Each row is a point on a tangle of strands that fork and nearly touch. The rows are in no order.
In the rows, zero is written as 128.
Two points are linked if the straight distance between their rows is under 187. Some points are linked to none.
Z556: [100 121  98 143 130  92 127 154 139 123 122 172 134 100  90 104 138 103
  99 107 147 159 106  92 143  99  83 188 141 131 108 150 176 101 125 117
 167 104 110  93  91  96 160 158 167 130 171 117 109 137 128 143 132  86
  97 168 103 108 145 100 106 100 105 103 151 125 133  80  66 130]
Z341: [202  93 199 108 131 105 157 143 138 134 126 112 135 165 130 135 128 142
 156 170 127  93 169 140  87 109 178 149 120 120  87 105 132 163 159 127
 132 156 106 143 127 205 115 122 111 175 162 120 142 126 142 166 148 136
 144 125 142 184 129 123  83 126 137 143 130 121 130 135 135 118]
Z101: [172 147 213 161 114 101 106 164 126 162 149 154 120  78 148 106 105 125
 151 104  89 162 174 149 177 156 129 200 117 138  96 104 151  99 143  89
 137 126 160 126 102 155 122 121 145 144 187 115  82 147 116 131 116 135
 106 168 129 150  83 110 166 171 108 122 105 123 143 118  97 119]
Z804: [ 90 150 150 189 111 170 114 132 159 155 121 111 150 112 209 122 112 177
 135 150 111 129  69 177 124  98 132  73 160 154 140 121 109  86 107 154
 159 105  86 111 174  75 104 160 155 121 103  82  39 121 134  95 100 137
 120  73 141  60 127 141 131 119 151 140 102 140 134 181 134 183]
Z711: [164 137 132 139 117  98 147 140 136 163 142 157 112 138 149 130 138 136
 135 110 127 138 151 139 114 152 119 160 107 159  93 127  84  84 118  99
 175 126 118 123 134 153 122 110 181 115 128 110 135 154 119 117  91 153
 166 139 127 142 128 106 133  76 132 126 123 155 136 133  95 121]
Z574: [146 183 160 114  88 132 152  54 165 115 153  91  99 121 131 124  88 144
 155 117 122 101 135 118 159 148 131  55 154  83 104 129  91  74  99 132
 165 108 146 138 134 121 125 125 155 106 109 148 148 119 129  96 133 158
 140 128 120 109 112  97 163 164 139 169 104 169 147 178 126 145]
Z571: [124 101 103 115 142 138 130 163  75 141  75  95 170 155 115 119 164 133
 127 171 137 118 145 137  84 118  89 194  99  92 153 120 174 187 165 123
 113 205 135 111  97 143 166 156  53 173 104 144 168 111 114 153 170 104
 133 117 138 178 150 165  97 112 101  87 176  94 107 107 151  94]
Z815: [123  80 123 102 161 127 132 160 122 120 125 137  98 166 130 166 137 100
 117 122 156  95 125 117 101 101 154 112  78 171 125 138  70 143 126 139
 108 127 111 163 171 147 102  88 132  80 111 134 143 137 123 131  93 159
 160 122 128 149 146 136 128  81 147 139 117 139 111 138 124 139]
Z771: [155 107 129  86 168 125 126 160  88 142 107 125 133 146 125 121 152 125
 118 163 136 111 155 136 114 128  95 196 101 107 128 121 146 170 164 111
  83 214 138 135 116 162 126 112  95 142 138 144 157 122 122 138 154 130
 144 123 105 172 129 143 118 127 133 102 155 102 117 114 167 107]
Z835: [157 151 180 114 139 110 131 122 127 115 147 110 107 134 128 128  96 124
 103  96  98 107 134 117 154 161 182  88  95 114 120 118  88 142 135 160
  47 148 136 162 135 144 119 129 120 118 140 153 157 101 147 116 121 133
 108 152 120 159 120 126 131 117 143 151 137 143 144 143 178 133]
Z842: [128  93  73 123  52 128 175  66 147  94 129 119 153 166 165 157 146 156
 141 150 131  93 135 128  80 132 146  61 187 144 136 138 140 160 161 130
 162  94  82 104 141 131 121 151 124 163  92 115 126 133 102 143 125 135
 196  95 203 132 124 146 112 145 146 162 122 104 123 149  92 129]
Z663: [102 120  98 138 144 190 109 115 130 159 111  98 141 159 180 149 140 152
 120 142 139 112  81 171 128 127 110  81 115 154 155 123  85 131 112 155
 102 154  89 136 200 109  99 122 146  81  63 121 126 125 144 102 102 150
 159  55 135 104 112 167 128 102 151 141 115 118 106 186 186 176]
Z792: [144 165 105  88 117 139 133  67 126 106 146  62 113 150  99 118 130 124
 128 115 116 106 132  87 153 151 128  54 111  73 133 144 115 164 138 166
  75 157 148 132 126 109 156 140 127 100  62 199 221  87 121  99 162 101
 109 152 137 169 132 133 126 130 122 132 147 138 135 150 160 128]
Z16: [179 106 172 108 124 126 154 116 126 137 113 104 138 168 154 132 122 146
 131 163 130  80 148 146  93 128 149 123 122 132  98 111 110 148 153 139
 111 173  91 149 147 166 112 116 125 142 122 128 137 120 145 147 133 153
 169  95 146 169 124 148 103 114 147 161 137 121 120 153 171 144]
Z877: [106  92  89 151  83 127 129 116 132 116 150 151 180 103 157 169 132 156
 143 160 124 135 124 154  92 122 156 110 159 158 128 133 141 134 127 124
 188  87 140  81 139 125 124 106 162 139 134  57  67 163 108 114 127 138
 137 100 162  78 134 104 160 166 140 126 110 125 136 123  70 111]
Z678: [ 95 122 120 153 143 101 112 128 118 112 192 169 156  75 114 163 113 116
 129 127 107 162 129 124 140 153 155 167 144 120 150 129 149 126 164 113
 134  89 153  96  90 124 156 105 147 137 160  63  79 188 120 101 138 135
 113 148 157 128 130 138 177 163 103  96 114  70 125  82  91  66]
Z899: [136 122 145 169 137 102 116 184 122 150  86 187 121 115  71  84 134 112
 136  90 136 174  94 106 149 111 116 239 125 123 132 113 183  79 131  85
 177 114 110 101  99 133 124 150 165 136 188 106  90 134 132 173 113 106
  89 179 118 142 137 106  92 108 108 110 117 116 144  85  65 118]
Z119: [106 114 126 137 165 131  92 178  98 141 129 172 126  92 133 119 137 104
 129 124 121 159 151 127 164 123  87 212 122 128 130 126 158 127 142  92
 115 170 166 124 119 136 121  96 119 132 178 119  99 156 118 110 121 143
 113 132  99 125  98 126 163 163 110 102 112  80 126  98 137 110]
Z545: [131 142 123 145 179 100 101 164  70 123 101 151 141 145  80 108  98 121
 111  93 119 169 133 153 131 196 188 184  98 128 169  94 136 116 118 128
  63  94 149 168  92 150 106 148  81 142 142 142 125 126 153 176 145 105
  93 140 132 155 157 152 145 121 122 123 123 128 131  76 162  75]
Z457: [ 69 164  66 119  86 139 102  93 150 122 146 128 153  72 148 113 158 141
 106 147 105 147  92 107 142 114  53  99 162 134 128 162 170 110 120 147
 149 130 117  82 100  48 168 168 153 125  91 113 121 126 113  97 149  92
 129 121 106  58 129 136 132 124 101 101 164 147 129 122 110 157]
Z821: [160 162 173 118 127 140 128 114 134 171 110 106 134 131 165 107 124 150
 126 140 116 118 134 140 122 141  89 150 128 132  94 112 117 101 129 132
 120 161  99 145 144 142 108 143 136 136 121 126 132 132 150 136 127 143
 156 106 111 139 112 144 108 105 130 140 144 133 134 152 191 158]
Z256: [176 157 167 147 129 130 133 151 137 151 121 120 105 138 111  87 118 125
 147  93 129 170 177 133 153 128  96 152 111 146 103 123 106  76  52 101
 175 103 124 187 132 138 112 144 134 130 129 163 128 132 152 144 101 147
 104 141  64 123 129  88 133 128 109 141 115 197 139 168 110 150]
Z686: [134 148 117 133 156 119  97 156  98 131  82 135 147 134 118 120 107 135
  92  86 123 157 117 140 141 172 154 153  84 158 143 105 126 133  97 152
  59 117 143 169 130 134 101 168  94 122 126 159 146 120 151 161 136  90
  99 139 112 147 156 139 137 101 121 132 142 160 122  91 179 109]
Z174: [ 91 142 159 127 147 160  84 171 127 154 103 161 135  69 175 119 149 125
 123 121 111 147 116 128 174  97  51 176 139 155 127 128 162 121 118 117
 109 192 142 120 138 110 128 123 116 128 163 126  95 138 123 117 115 123
 106 127 101 104  85 137 134 147 116 123 139 109 119 113 170 154]
Z45: [ 88 188 130 190  80 172 109 120 170 151 123 122 137  91 163 123  96 172
 117  98  84 129  68 166 150 136 124  62 142 153 145 119 101  78  96 157
 130  97 100 118 157  67 112 186 158 111 100 111  71 114 138  98  98 134
 106  98 121  63 118 130 150 107 138 155 106 159 128 171 157 173]
Z133: [181 113 158  82 203 119 131 182 117 152 121 140  83 133 128 115 157 118
 108 151 133 117 161 123 162 121 110 194  98 138 109 127 110 136 143 104
  71 228 135 153 125 180  93  87 118 109 134 168 156 127 118 140 124 142
 147 152  81 148 110 120 121 117 149 129 143 124 129 141 161 127]
Z778: [155 152 150 113 117  78 170  93 138  99 184  69 119 117 134 111 130 109
 147 127 132 125 145 109 116 124 135  92 124  53 110 182 135 168 164 158
 110 145 127  93  90  90 183 175 105 153  95 192 203 105 122 110 173  84
  99 184 140 167 143 141 105 118 116  95 157 108 151 121 110  76]
Z551: [113 100 101  82 165 142 118 137 135 121 130 130  73 164  81 166 145  81
  94 114 163 116 117  73 157 112 108 111 100 144 144 143  85 167 119 147
  93 140 140 150 154 122 149  91 132  46  89 176 192 123 110  99 116 101
 112 154  94 120 123 110 126 105 116 108 142 133 109 150 136 162]
Z761: [156 181 151 133 101 149 143  90 154 147 145 101  96 125 121 103 105 132
 152  98 136 134 162 128 156 143 105  95 130 131 107 130  83  68  63 120
 182  89 135 173 136 119 120 132 156 115 101 157 138 136 137 112 115 157
 130 129  84 106 125  90 165 145 122 166 107 193 145 185 121 151]
Z830: [106 118  85 130 141 128 114 160  76 153  39 120 174 160  96  95 160 139
 117 136 129 151 117 127  89 131 102 195  97  89 167 105 189 140 132 119
 127 169 131 123  95 129 147 183  52 165 117 132 156  94 137 171 174  78
 114 131 132 164 167 164  82  90 113  93 169 126 116  82 151  95]
Z697: [ 98 158  99 115  87 123 116  89 153 105 162 124 139  58 132 122 119 117
 112 117 114 140 126 113 158 137  81 108 157 104 122 155 164 113 114 130
 136 108 149  91  91  63 151 146 139 135 129 123 128 134 109 106 150 108
 112 140 102  94 124 114 154 155 115 116 137 143 127  89 116 131]
Z165: [108 111  82 124 155 149 124  98 100  57 118  76 153 120 100 132 112  95
  98 123 145 156 153 118 127 138 172  82 125 124 183 125 163 175 132 163
  74  91 151 155  88  99 146 141  44 140  89 163 165 117 120 167 152  96
  96 128 152 145 148 160 140 152  91 140 125 116 106  82 143  96]
Z586: [110 122  79 109  88  93 140  98 161  83 164 127 114 111 104 118 119 109
 106 133 153 126 134 110  98  93 124  81 167 139 100 158 151 108 130 130
 190  50 112 100  98  78 126 136 180 127 135 119 103 122 109 146 152 111
 145 150 131  61 142  88 124 135 134 126 126 163 122 102  46 141]
Z439: [100 122 116 146 130 145 110 148  92 126 103 127 179 111 136 111 118 138
 138 149 110 142 120 151 127 150 122 167 124 129 140 119 200 167 136 130
  98 133 157 106 114 133 142 139  86 167 167 108 103 118 156 148 156 103
  99 107 141 149 126 162 122 156 118 116 138 100 126  68 153 103]
Z49: [173 131 182  93 151  76 160 130 133 119 184 102 106 131 139 118 134 122
 142 144 122 108 150 115 129 128 145 136 118  76 106 162 118 171 175 147
  82 182 123 121 107 148 152 147 116 152 145 171 184 113 142 119 167 113
 108 176 117 181 135 134  96 109 140 104 156  98 149 132 137  83]
Z624: [103 128 124 118  58 140 159  73 162  65 134 113  95 147 149 146  84 116
 132 121 104  86 101 132 108 100 185   4 164 114 138 132  93 108 142 135
 157  78 114 133 158  97 111 139 132 108 115 119  94  92  96  98 115 160
 161 109 184 103 126 128 142 177 169 178 102 127 125 170  82 156]
Z443: [117 103  87  88 162 138 113 127 119  92 129 128  95 168  90 161 129  86
 110 105 155 118 126 102 119 127 156  88  88 150 154 135  85 163 105 154
  92  95 134 176 158 135 106 115 118  80  84 169 180 127 127 132 123 116
 129 136 120 140 151 121 139 115 131 129 125 149 111 129 135 139]
Z44: [132 112 134 115 110 106 134 117 150 149 126 152 157 116 194 168 144 164
 120 153 120 113 109 128 106 109 115 145 145 140  98 122 119 128 162 132
 148 170 111  69 146 117 147 126 172 125 123  99 109 149 115 122 124 117
 167 128 161 119 122 143 103  88 139 105 153  89 120 122 128 137]
Z993: [110 145  82 126  94 138 122 100 128 112 128 118 154 108 117 114 127 125
 135 129 125 135 139 131 116 148  95 121 140 118 129 140 159 115 101 120
 150  99 139 122 115  98 123 126 130 153 137 108 130 133 128 139 136 133
 136 108 107 112 143 119 137 148 121 129 122 154 121  95 128 127]
Z90: [ 91  87  76 106 146 165 111 136 113 127  92 108 158 170 153 171 155 129
 115 149 153 111  93 130 111  92 100  84  95 164 166 137 113 171 125 164
 107 158  92 133 195 109 125 127 121  98  72 136 143 118 126 127 112 121
 157  81 139 107 140 165 112 102 136 118 137 123  79 159 147 166]
Z820: [ 97 115  75 156 124 127 102 172  74 178  41 157 184 150  90  85 160 159
 145 125 125 162  67 133 107 134 115 201 115 102 181  99 209 129 119  98
 159 143 134  95 111 126 123 151 110 176 158  90 106  97 147 171 148  94
 103 124 147 139 155 171  80 111 131 101 134 118 141  84 130 100]
Z988: [133 152 165  98 167  93 155  95 154  96 190 115  75 123  98 119 139 117
 173 147 160 127 142 103 170 117 127 113 168  66  96 176 122 133 116 137
 127 146 167 131 116 149 143  81 135 136 159 188 193 136 140 111 175 146
 104 171  85 134 125  93 135 162 134 125 113 119 150 150  93  94]
Z280: [123 103 114 160 144 117 134 147  92 114 138 149 142 144 104 139 115 120
 141 112 128 138 145 148  85 151 185 127 102 156 145 123 109 132 114 121
 128  70 136 161 120 159 106 105 111 139 137  95 113 147 136 144 102 169
 124 109 145 160 159 137 156 124 122 141  96 138 135 101 109  98]
Z964: [113 111 125 115 177  99 133 130 109  97 195 154 117 106  85 150 129  85
 135 139 131 143 157 102 125 131 142 170 140  97 146 140 131 136 170 108
 127 108 146 120  91 137 156  87 126 132 148  96 122 178 118 103 139 148
 118 147 129 150 139 137 157 151 106  93 116  69 128  97 109  75]
Z293: [138 174 127 113 113 121 146  75 148 108 175 104  76 135 100 128 114 123
 129  97 105  99 104  88 178 153 149  45 124  62 130 151  72 147 166 149
  75 157 162 106 120 108 179 133 148  80 100 186 208  86 116  57 135 115
 107 175 140 157 113 108 140 117 140 120 153 122 152 165 138 131]
Z127: [147 112 137 115 164 166 110 118 117 167 108 109 118 140 157 146 150 141
 101 142 136  99 117 161 146 133 107 123 107 159 136 120  73 131 126 136
  78 211 125 155 170 137  98  67 144  69  84 135 143 127 122 115 100 157
 172  88 113 124 105 146 141 114 159 150 139 127 114 179 196 154]
Z985: [177 152 177  96 191 111 121 168 123 134 136 127  84 134 112  94 136 116
 121 128 119 153 165 114 179 137 132 175 106 110 118 132 113 136 108 130
  65 174 143 186 126 185  94 122 101 137 153 193 162 118 153 144 156 128
  94 180  66 137 114  92 124 145 138 122 135 142 146 145 153 111]
Z399: [ 95 117 149 144 170 167 113 163 142 170  97 134 172 102 201 142 147 176
 146 171 132 116  80 162 121  78 104 137 148 167 127 113 163 132 120 133
 144 177 104  98 179 116 127 113 139 136 139  83  74 134 136 121 119 112
 140  80 138  95 112 157 102 127 139 121 122 108 121 145 162 168]
Z562: [117 104  96 110 178 106 113 166  87 133 167 165 112 121  90 124 159  94
 123 148 131 149 159 113 150 133  90 220 115  76 140 135 136 147 177  76
 112 189 161 114  97 147 148  83 115 133 153 120 136 166  98  92 131 150
 132 138 112 157 118 140 164 153 113  69 128  48 134 104 128  74]
Z646: [174 145 188 171  93 103 108 145 105 144 135 128 148 108 108 106  84 139
 166 115  94 160 159 169 134 171 164 180 115 131 105  91 174 104 124 100
 150  75 157 129 103 154 124 133 134 162 182  98  92 131 139 157 125 130
  99 143 138 156 120 117 140 185 107 123  94 144 146 105  96 111]
Z124: [137 103  62 125 109 138 153  98 136  81 108  88 141 165 100 106 141 127
 123 119 163 115 159 114  82 113 162  62 145 118 148 132 162 152 117 120
 144  58  93 157 116 124 104 155  69 176 116 160 151 101 124 199 134 117
 155 117 148 155 156 131  88 118 133 159 106 157 100  94 110 111]
Z161: [106  99 156 162 107 169 128 132 149 139 107 112 168 135 192 145 129 168
 155 190 141 111  89 163  94  78 133  97 176 163 116 118 141 132 128 158
 175 112  82 104 174 103 106 141 136 150 124  73  47 134 134 124 127 130
 137  58 151  78 128 147 102 145 147 142 113 123 126 172 132 184]
Z255: [102 122 101 101  79 108 151  94 159  73 160 124  95 134 133 146  97 103
 123 122 135 100 122 110 102  91 157  32 151 137 121 154 108 113 140 137
 180  54 114 121 143 100 116 123 161 117 117 120 107 112  98 116 129 141
 153 132 154  86 136 110 137 148 157 158 112 145 124 135  58 151]
Z383: [156 109 160 130 114  84 149 139 165 153 135 168 115 125 171 167 140 147
 115 125 134 127 127 125 100 107 149 151 130 164  68 114  92 104 141 113
 186 125 110  85 140 139 132 108 195  97 129  96 106 153 114 122  94 130
 166 159 167 115 123 117 109  70 145 109 137 122 135 126  71 134]
Z451: [ 98 141 108 113  96 140 137 102 172 151 146 152  72 129 143 151 127  99
  96 108 145 106 100  98 146 113  90  82 141 137 127 157  50 100 125 119
 156 123 125 116 153 108 159 101 177  59 107 139 140 129 109  63  95 134
 150 131 119  70 100  97 148 108 145 132 137 126 112 169 111 169]
Z412: [128 105 166  89 161  97 159 132 158 109 157 135  83 145 106 149 130  87
 146 141 163 110 154  95 123  95 130 135 140 106 105 157 111 138 124 132
 147 133 132 139 134 154 142  92 141 124 161 144 159 138 123 123 133 143
 123 148  85 132 131  94 112 128 125 117 117 126 132 138  96 138]
Z518: [151  82 109 165  95 137 145 117 128  96 111 100 155 148  75 105 128 142
 142 135 154 128 166 130  78 114 175 100 159 112 137 111 178 144 120 106
 163  51 114 137  92 145 113 138  74 192 161 107 116 113 129 204 131 120
 128 119 153 153 149 122  81 154 130 152 103 142 128  84 103 100]
Z760: [164 187 166 162  90 132 134 102 159 165 134 127 110 114 166 122 100 152
 112  81  90 126 121 150 162 174 140  88 114 134 111 107  56  71 123 129
 116 141 125 128 142 113 119 144 163 103 112 128 121 114 130  93  86 160
 153 127 135 121  98 121 147  87 137 162 134 155 138 176 167 154]
Z15: [134  95  93 115  79 108 153  89 136 100 151 147 149 142 129 166 146 135
 149 156 142 110 159 121  71 122 154 113 165 124 118 127 125 148 147 114
 188  86 123  89 122 146 124 109 149 153 127  86 126 158  99 147 130 140
 172 119 171 128 140 106 127 150 138 125 124 121 132 118  68 106]
Z91: [134 112 129 130 147 155 123 141 127 155 134 133  85 140 142 150 136 118
 111  98 137 110 124 132 134 130 136 105  84 185 128 137  42 116 106 131
 109 145 133 166 170 139 104  75 150  59  94 139 138 139 119  91  76 168
 156 120 122 127 126 122 164  90 155 154 113 155 120 167 141 142]
Z904: [138 137 157 135 197  79 143 155 127 118 207 169  94 124  82 151 130  97
 141 114 112 148 149 117 113 140 188 181 122 127 134 122 101 105 158 117
 125  85 122 136  87 176 139  93 134 128 146  83 113 172 154 124 115 159
 121 166 146 170 142 126 135 112  92 106  98 112 147 108 102  83]
Z471: [135 133 141 127 192 103 133 154 107 132 179 161  98 124 100 143 119 103
 120  94 120 139 152 125 133 159 178 153  89 155 140 128  81 115 128 126
  91 104 142 166 114 164 109  97 127 103 134 117 139 151 141 119 105 168
 124 153 114 160 140 122 163 104 112 137 105 143 142 118 130 104]
Z335: [105 120 102 171 122 154 103 174  67 165  53 149 169 155 109  79 130 162
 158 160 123 157  93 185 112 162 137 190 122 134 154  79 200 155 103  95
 131 125 153 100 120 169 122 118  81 178 163 117  75  95 176 166 142 114
 109  84 160 132 117 169 101 158 138 120 125 118 145  87 158 101]
Z217: [177 130 138  87 233 103 112 166  77 111 143 134  82 151  87 103 140  97
 105 151 133 154 155 126 160 146 157 203 103  90 163 122 122 158 150 122
  34 176 145 184  88 181 100 132  69 129 125 179 169 126 140 144 174 102
  96 171  87 150 141 119 137 148 136  88 144 104 142 130 163  75]
Z216: [ 92  81  83 121 124 158 132 130 110 101  73  96 176 163 141 147 152 136
 118 151 151 104 122 120  95  97 113  86 117 152 165 133 169 189 133 169
 109 140  99 139 149 119 141 164  64 151  91 142 147 111 130 167 138 101
 139  92 149 128 157 167  92 111 117 136 157 121  87 116 139 141]
Z352: [118  76  53 133  87 153 167  96 123  86 115 106 139 175 123 138 147 133
 145 139 161  95 144 129  85 119 150  57 161 154 150 143 149 167 126 123
 142  68  94 153 145 139 105 123  83 165  99 138 134 122 106 163 109 157
 184  78 173 152 140 146 123 149 148 171  99 128 107 133  97 124]
Z456: [108 145 128 110  94 150 128  85 161 119 123 106 122 140 147 129 121 128
 124 147 129 100 103 114 106 102  96  80 156 120 119 138 115 104 130 155
 153 107  81 121 150  84 119 165 150 121 102 118 117 122 136 125 129 124
 154  95 125  88 131 135  96 117 134 130 143 128 119 158 151 191]
Z722: [126 137 103 137 103 132 152 120 162 164 143 155  89 135 149 133 141 114
 116 107 159 130 131 119 126 125  75 130 134 167 101 153  57  80 101 110
 201 108 101 122 146 119 133 117 188  88 103 131 123 157 119  91  91 147
 160 124 118  77 117 102 146  83 136 134 125 154 122 168  86 161]
Z947: [ 82 115  84 130 100  83 122 123 149 120 154 169 141  87 126 138 140 122
  80 127 140 147 105  99 131  99  96 134 168 150 102 156 154 112 132 127
 182  93 126  72 101  81 159 145 189 107 145 101  76 148 116 117 141  97
 122 162 123  46 130  90 144 121 122 101 160 123 128 101  39 134]
Z849: [110 108  94 126 190 124 106 124  76  74 123 125 139 143  71 126 110  89
 105 122 146 165 152 130 125 154 168 141 128 103 195 113 140 145 116 124
  75  92 165 163  78 131 132 117  51 139 107 140 147 135 135 163 152 107
 106 128 131 140 161 156 154 158 102 106 119 103 118  83 163  78]
Z779: [116 186 140 167  81 131 113 134 160 162 129 149 133  76 150 136 104 147
 100  63  87 142 101 138 174 165 110 102 116 156 129 126  96  83 103 141
 110 121 128 113 134  88 131 157 163 118 129 126 109 122 127 108  98 126
 109 137 118 102 105 125 152  92 123 160 133 157 127 134 157 145]
Z22: [ 94 124 115  86 126 135 140 100 158 128 151 124  73 150  98 157 134  84
 103 127 158  95 104  71 161 100  89  84 140 102 134 166  78 142 146 139
 119 143 143 116 146 103 187  85 152  52 110 178 186 107  95  66 118 108
 114 155 109 106 110 106 135 125 129 108 144 115 116 168 112 173]
Z976: [165 149 170 167 114 143  95 155 127 192  79 159 154  94 167  98 153 172
 172 136 104 165 112 165 139 124  97 225 137 165 100  85 178  88 133  86
 184 154 137  92 129 149 113 127 172 148 163  89  75 144 126 152 110 115
 138 140 156 128  99 137 110 141 116 116 119 127 141 121 109 139]
Z837: [136 161 146 109 107 127 134  95 160 161 132 134 123 125 168 126 140 145
 119 139 127 118 116 118 120 132  67 144 151 115 101 129 105  93 138 129
 150 145  88  97 134 109 133 161 163 123 111 119 138 138 134 122 124 122
 162 115 119 113 114 135  93  83 120 116 156 122 135 151 158 167]
Z470: [130 180 148 107  97 137 143  51 159 114 157 113  86 122 133 140 108 142
 130 111 116  86 105 104 177 157 118  61 162  58 125 139  67  99 145 128
 112 161 163 110 131 121 156 122 157  76 107 153 163 108 114  62 131 146
 141 130 134 123 101 101 173 146 154 145 141 128 145 171 145 142]
Z880: [117  92 160 111 176 117 140 170 136 104 127 151  90 134  84 135 129  69
 139 134 174 140 162 100 126  75 107 180 138 108 103 139 154 120 105 111
 163 127 131 148 124 138 126 112 118 136 180 131 122 143 117 139 127 144
  99 138  64 108 134  84 106 153 111 105 114 122 121 117  95 142]
Z79: [ 72 143 154 138 146 174  88 150 130 150 101 135 164  89 188 132 128 157
 125 144 111 131  77 143 152 100  85 117 140 155 147 127 166 131 102 147
 101 176 126 121 161  94 141 132 115 127 134 107  94 122 145 113 122 108
  99  96 106  87 104 158 123 138 125 123 138 127 118 129 191 173]
Z565: [124 134 100 165  95 139 135 126 106 116 110 119 170 133 132 121 105 152
 144 124 122 136 129 167 107 168 152 111 115 165 126 123 143 133  91 135
 129  83 130 142 142 130 102 134 116 152 129 109 101 126 146 143 115 153
 125  86 141 137 149 140 146 132 135 161 102 160 125 106 133 118]
Z514: [ 82 109 103 147  99 113 124 106 139  99 182 148 161  70 149 173 102 127
 127 128 108 132 124 143 134 155 161 101 153 135 148 140 141 132 133 126
 155  84 163  88 111 113 137 101 147 122 142  66  81 174 107  94 135 151
 126 121 152  83 123 109 194 170 120 132 102 108 131  97  75  89]
Z618: [162 112 159 128 155 132 133 181 124 138  84 139 104 160 101 103 136 115
 153 128 157 151 167 126 118  90  94 194 111 123  99 108 136  93  79  91
 182 133 125 176 139 155 100 128 117 143 150 137 116 130 135 156 110 152
 122 124  72 121 135  93 104 135 122 111 117 165 124 142 113 151]
Z274: [116 124 113 106 108 125 144  78 106 102 163 118 140 118 139 159 109 119
 118 127 107  87 122 136 149 179 152  77 121 115 141 149 112 164 152 146
  86 151 159 125 122 145 141  89 122 104 119 118 156 128 120  85 133 168
 139  99 159 161 105 142 188 155 133 166 121 111 133 131 139 101]
Z908: [ 67 153  77 121  87 155 108 102 162 130 126 123 123 115 132 124 133 126
  97 129 109 135  75 101 136  92  80  53 138 140 142 152 124 113 128 165
 131 112 105 109 137  52 161 173 164 101  83 135 126  96 122  92 130  95
 125 118 116  62 124 131 113 100 122 116 156 131 112 150 143 192]
Z105: [163 130 169 183 128 140  97 196 102 181  44 160 137 113 111  75 139 146
 168 105 121 171 103 148 143 110 116 240 104 159 127  84 188  80 118  74
 186 132 137 130 126 142  99 136 151 142 182 110  73 127 137 175  97 131
  98 155 132 143 125 128 106 128 112 120 101 141 142 112  93 132]
Z508: [149 146 108  99 134 119 158  80 109  89 165  47 132 137 107 107 140 114
 135 129 133 118 164 109 126 146 151  73 121  63 143 162 140 176 148 152
  79 148 145 131  97 122 157 138  82 145  85 197 217 103 119 128 175 103
 105 155 148 194 143 145 134 139 115 138 135 120 136 123 135  71]
Z499: [168 115 164 159  91 130 128 127 113 110 115  96 160 130  86 100  95 134
 163 146 124 143 169 159 102 140 170 141 137 112 110  97 187 126 108  99
 161  63 146 141  99 157 115 122  89 184 174 105  98 122 144 180 139 133
 108 114 138 147 137 118 108 196 122 141 103 144 144  95 113 114]
Z500: [146 180 149 146 101 137 126 107 150 138 144 127  81 129 115 135  88 132
 109  60  86 106 114 125 172 179 183  53 100 122 129 111  50 108 118 145
  74 130 141 149 143 122 119 129 148  88 118 147 152  95 129  80  93 158
 128 151 130 138 107 102 162 100 139 167 126 164 140 177 165 143]
Z940: [131 129 159 142 139 175  98 155 124 181  88 151 158 103 170 120 156 169
 171 181 123 135 115 166 111  97  83 212 152 158  95  90 180 117 137 101
 178 171 126 103 147 146 113 119 142 158 163  80  78 148 130 139 129 127
 150  95 144 107  92 140  97 157 119 106 126 106 128 136 151 155]
Z543: [179  89 169 112 147 103 158 145 120 120 150  96 131 152 109 126 142 121
 157 160 130  97 173 132  88 115 164 160 133  73 127 133 155 196 185 126
 101 158 115 127  91 188 143 144  75 192 152 142 161 122 137 165 185 106
 114 151 137 205 137 135  91 134 126 119 149  84 135 109 134  62]
Z884: [ 98  95 106 152 133 143 133 150 113 121  81 129 202 135 155 134 139 156
 134 150 131 122  98 134 103 110 138 123 123 163 152 126 186 174 137 160
 121 133 117 112 146 124 140 156  98 166 141 108 108 119 153 158 137  93
 110  97 157 141 155 166  95 112 124 144 144 113 110  90 135 126]
Z756: [161 158 162 129 135 136  99 153 132 140  89 120 117 138 127 120 104 139
  92  83 115 136 122 120 163 152 151 116  88 158 120  94  92 128  85 163
  53 136 131 183 154 128  97 159 113 104 116 168 140 115 153 148 117 105
 100 146 104 130 130 126 122 106 141 144 146 168 131 131 204 151]

Follow the links from the first point to the second, and from the first to the third. Name the last point that the two ways share.
Z280, Z45, Z124: Z964
Z352, Z399, Z778: Z964
Z451, Z49, Z471: Z837
Z443, Z161, Z618: Z837
Z646, Z756, Z255: Z399
Z842, Z947, Z835: Z399

A fork is a point with three links. Follow the links from the first point to the second and name the forks in between, in order.
Z551, Z471: Z837
Z451, Z79: Z837, Z964
Z899, Z165: Z399
Z849, Z993: Z399, Z964

Name the points in between on the shortest way along the links from the first point to the second, in order.
Z49, Z815: Z543, Z341, Z16, Z821, Z837, Z44, Z383, Z711, Z722, Z451, Z22, Z551, Z443
Z771, Z44: Z571, Z830, Z820, Z335, Z439, Z884, Z216, Z90, Z663, Z127, Z91, Z815, Z443, Z551, Z22, Z451, Z722, Z711, Z383
Z849, Z899: Z545, Z686, Z756, Z835, Z500, Z760, Z779, Z45, Z804, Z161, Z399, Z940, Z976, Z105
Z760, Z543: Z779, Z45, Z804, Z161, Z399, Z79, Z174, Z119, Z562, Z964, Z904, Z471, Z280, Z565, Z993, Z697, Z457, Z908, Z456, Z837, Z821, Z16, Z341
